Each scene shows the same named points in several views. A view is turned or mirrored, shifted and resized as a whole, has a little noise and may leave points out.
In the rows, 128 means zero.

Scene 1
View 1
(68): [107 122 163 110 132 162 106 217 114 120 115 149 104 139 157 100  95 184
  86 164 150  45 130 148 176 131 151  50 120]
(90): [ 54 152 178 138  98  88  94 187 152 123  74 132 171 162 140 177 114 122
  90 118  89 183 175 103 124 112 220 100  56]
(82): [134 159  99 154 106 135 149 115 155 125 156 126 150 114 133 102 117  95
  98 103 154 136 153 114 131 138 130 127 107]
(102): [ 55 133 198 143 117 103  96 220 139 129  42 109 187 165 108 121  62 108
 109 152 109 137 158 135 114 102 192 100 127]
(229): [101 141 114 161  91 121 119 117 156 134 148 109 157  92 114 126 120  96
  83 123 172 130 146  98 133 146 175 123  82]
(224): [ 97 158 166 171 108 120 163 150 151 137 137  92 169 151 106 124 101 119
 124 150 163 160 138 113 129 116 156  87 134]
(134): [ 78 127 127 123  89 102  54 177 148 126  68 142 166 102 141 129 106  91
  62  94 115 126 174 111 119 131 202 142  58]
(258): [113 160 116 104 115 117 110 188 146 103  87 174 139 140 196 123 106 117
  90  65  71 139 182 135 131 123 158 123  64]
(233): [131 170 144 164  84  90 160 136 174 131 160 103 169 134  89 149 158 142
 140 125 177 176 137 115 142 104 131 115 139]
(120): [ 81 129 187 183  91 104 121 159 159 157 136  64 178 127  48 133 113 139
 121 190 221 128 109 107 140 109 172  93 160]
(75): [124 153  80 104  83  94  88 156 161 103 102 174 153 105 172 144 149 103
  80  37  84 153 186 119 127 128 163 163  33]
(259): [101 144  94 160  79 113 107  96 167 140 146 117 168  78 119 123 131  72
  69  90 166 147 160  92 121 150 182 156  63]
(146): [ 62 143 203 152 108  94 118 201 149 130  82 106 180 164 109 150  92 131
 114 154 121 156 150 124 125 104 195  96 118]
(45): [ 91 150 169 146 103 102 119 187 159 127  91 117 175 146 117 129  94 114
 119 123 125 149 155 131 125 108 163 114 120]
(93): [154 157 134 110 113 143 157 182 138 101 154 161 115 142 159 121 139 190
 123 117 142 105 138 144 174 116 104  72 122]
(95): [116 141 164 145  94  87 119 202 165 124  91 118 179 136  90 123 113 134
 141 129 151 132 144 146 138  89 133 124 164]
View 2
(259): [175 163 138 162 165 109 124 138  90 104 121 138  85 127 129 100 102 129
 109 128 114 114 124 110 120 152 163 128 154]
(95): [136 129 134 130 140 121 104 126 126 109 104 129 150 154 116 136 139 139
 136 179 151 132 128 126  86 148 146 143 103]
(75): [197 184 121 149 196  85 119 124 114 131 116 103 129 144 110 101 109 124
  81 116 128 123 119 150 127 166 136 135 112]
(258): [195 166 109 132 179  85 121 135 139 132  95 117 142 144 120 124 119 123
 105 137 145 126 126 160 144 165 124 116 107]
(146): [152 135 146 124 119 118  93 122 117 104  79 153 142 148 123 118 149 162
 148 149 166 123 123 147 125 136 130 120 117]
(68): [163 135 114  87 115 116 133 109 158 116 102 104 141 137 141 164 139  84
 152 165 161 128 127 110 164 127 121 126 114]
(93): [173 117 106 110 141 110 127 115 151 125 130 114 134 143 138 157 132  84
 141 155 126 136 115 134 131 161 155 133  76]
(82): [170 142 121 152 163 106 124 147 123 112 110 142 109 136 136 126 110 123
 127 156 120 125 127 132 117 165 167 119 125]
(224): [149 116 130 141 126 124 108 139 116  99 100 162 116 140 140 129 136 141
 158 160 130 129 124 130 111 153 164 119 116]
(45): [151 144 135 133 144 114 102 133 121 111  90 141 142 146 121 123 138 148
 133 158 153 126 128 138 116 146 137 123 116]
(134): [170 186 138 137 166  97 118 123 107 114  89 118 132 139 110 104 120 142
 100 134 156 117 130 128 137 135 115 130 146]
(229): [169 161 135 151 152 112 131 140 104 103 107 135  92 125 133 115 108 120
 121 139 126 113 130 105 135 144 152 123 158]
(120): [121 108 155 133  93 146 104 119 101  83 109 156 116 138 132 131 145 140
 166 170 144 124 125  93 100 126 164 139 133]
(233): [153 109 135 144 137 127 104 127 106 106 131 148 114 146 136 122 131 131
 145 149 113 128 114 126  90 161 182 138  93]
View 3
(82): [104 164 163 112 168 111 118  64 139 132 161  96 166 174 145 149  98 110
 108 133 143 159 126 140 135 140  84 161  91]
(146): [137 151 193 141 118  73 129 107 150 150 103 101 114 153 159 152  97 150
 115 162 139 184 174 179 147 141  97 107 166]
(120): [133 145 182 152 179  50  96  80 170 144 117 102 118 194 121 112 142  74
  94 138 161 101 167 202  65 140 104  90 156]
(102): [131 152 197 140 120  58 141 112 155 135  82 100 119 165 164 139 107 153
 128 171 137 175 166 213 152 125  92 124 167]
(229): [119 170 158 120 178  96 117  66 160 125 157  99 121 199 161 147 128  94
  81 105 160 156 126 129 123 138 106 135 124]
(134): [130 192 153 102 143 104 147  80 172 117 122 101 106 185 204 142 125 147
  98 122 133 212 135 147 182 128 122 135 147]
(93): [ 98 137 123  70 142 153  66  96 133 163 104  94 168 134 131 106 135  93
 137 153 135 162 136 134 103 142  56 125  91]
(233): [135 158 161 141 174 106  86  54 158 159 154  97 166 154 117 117 107  82
 108 145 141 133 166 159  89 160 107 108  94]
(224): [119 142 189 143 159  74 107  84 146 150 138  98 147 174 126 142 102  99
 108 148 154 128 153 170  96 145  78 121 124]
(45): [130 160 174 128 134  84 120  84 156 143 116  97 141 160 154 131 108 131
 119 160 138 169 161 180 139 133  99 126 131]
(75): [128 202 138  94 146 143 134  61 164 123 149 101 136 165 198 146 102 142
 102 115 123 232 133 115 194 139 130 155 106]
(259): [122 192 156 122 190  99 131  44 169 114 183 103 124 205 175 152 117  99
  70  95 154 170 121 117 139 145 127 147 113]
(90): [149 163 179 139 112  95 137  99 151 155 123 100 107 146 179 164  83 156
  97 150 139 209 174 142 165 154 113 102 163]
(95): [127 166 163 128 151  91 112  75 172 141  98 103 167 158 138  94 126 110
 134 166 123 151 167 209 122 136 104 125 118]
(258): [110 170 140  79 122 140 125  88 136 137 122  98 150 142 183 148  95 150
 125 143 121 222 132 122 180 136  83 158 104]
(68): [ 87 129 131  55 123 116  84 140 140 142  51  91 116 165 157 115 169 108
 132 147 150 161 124 152 113 114  44 120 145]
View 4
(233): [123 144 154 108 134 127 158 120 117 127 105  76 121 191  88 120 102 110
 130 147 167 118 121 162 158 102 156 168 134]
(75): [ 81 154 158 154  97 114 136 145  57 161 131 165  84 143  65 191 137 205
 137 178  80 117  90 127 163 134 144  84  95]
(93): [100 119 107 125  91  95 130  97 131 190 125  88  58 141 112 193 143 125
 136 129 168 110 105 152 125 100 140 181 148]
(102): [148 150 144  45 167 142  61 195 133 165  98 176 155 121 107 182 116 161
 164 142 165 128 171 123 119 133 141 133 155]
(120): [148 170 163  41 139 118 111 120 143 130  54  95 156 173 106  95  98 121
 146 136 216 133 189 185 138 124 154 190 144]
(229): [ 97 171 187  73 101 103 123 129  89 152  70  96 115 170  79 120 129 184
 114 153 128 118 140 180 157 129 145 135 111]
(258): [ 91 130 140 116 115 118 107 168  92 186 141 154  81 123  94 217 148 188
 135 150  94 109  97 117 137 120 133 104 128]
(95): [134 153 132  96 167 151 136 149 126 171 110 155 128 138  80 142  89 131
 161 157 158 131 141 152 142 116 179 139 143]
(146): [147 155 152  65 156 130  73 176 128 131  99 143 157 154 111 172 119 142
 152 132 177 122 160 122 126 128 131 144 148]
(259): [ 88 174 203  86  98 111 134 144  69 146  74 106 116 179  66 110 125 202
 103 171 102 119 133 179 167 130 149 113  96]
(224): [124 142 166  58 152 129 120 156 129 147  87  75 130 173 109 139 109 127
 125 134 163 108 138 158 140 101 147 170 154]
(90): [134 149 172  96 133 118  67 195  87 107 114 160 159 157 104 199 142 169
 155 147 138 118 144  91 134 138 111 114 128]
(82): [ 96 143 169  86 129 124 141 156 105 176  97  92  96 159  87 144 119 167
 107 149 108 108 106 169 151 102 150 137 134]
(134): [107 172 170  90 107 109  87 164  81 162  91 186 121 130  77 172 136 213
 146 170 112 132 148 139 144 149 139  97 105]
(68): [108 134 106  61  74  72  69 102 145 213  94 122  69 104 128 204 161 162
 151 120 186 118 154 158  95 134 123 183 155]

In a view up to two points have been moved. Name them for each view, in the order of its rows, or write none.
view 1: (82)
view 2: (229)
view 3: (146), (75)
view 4: (95)
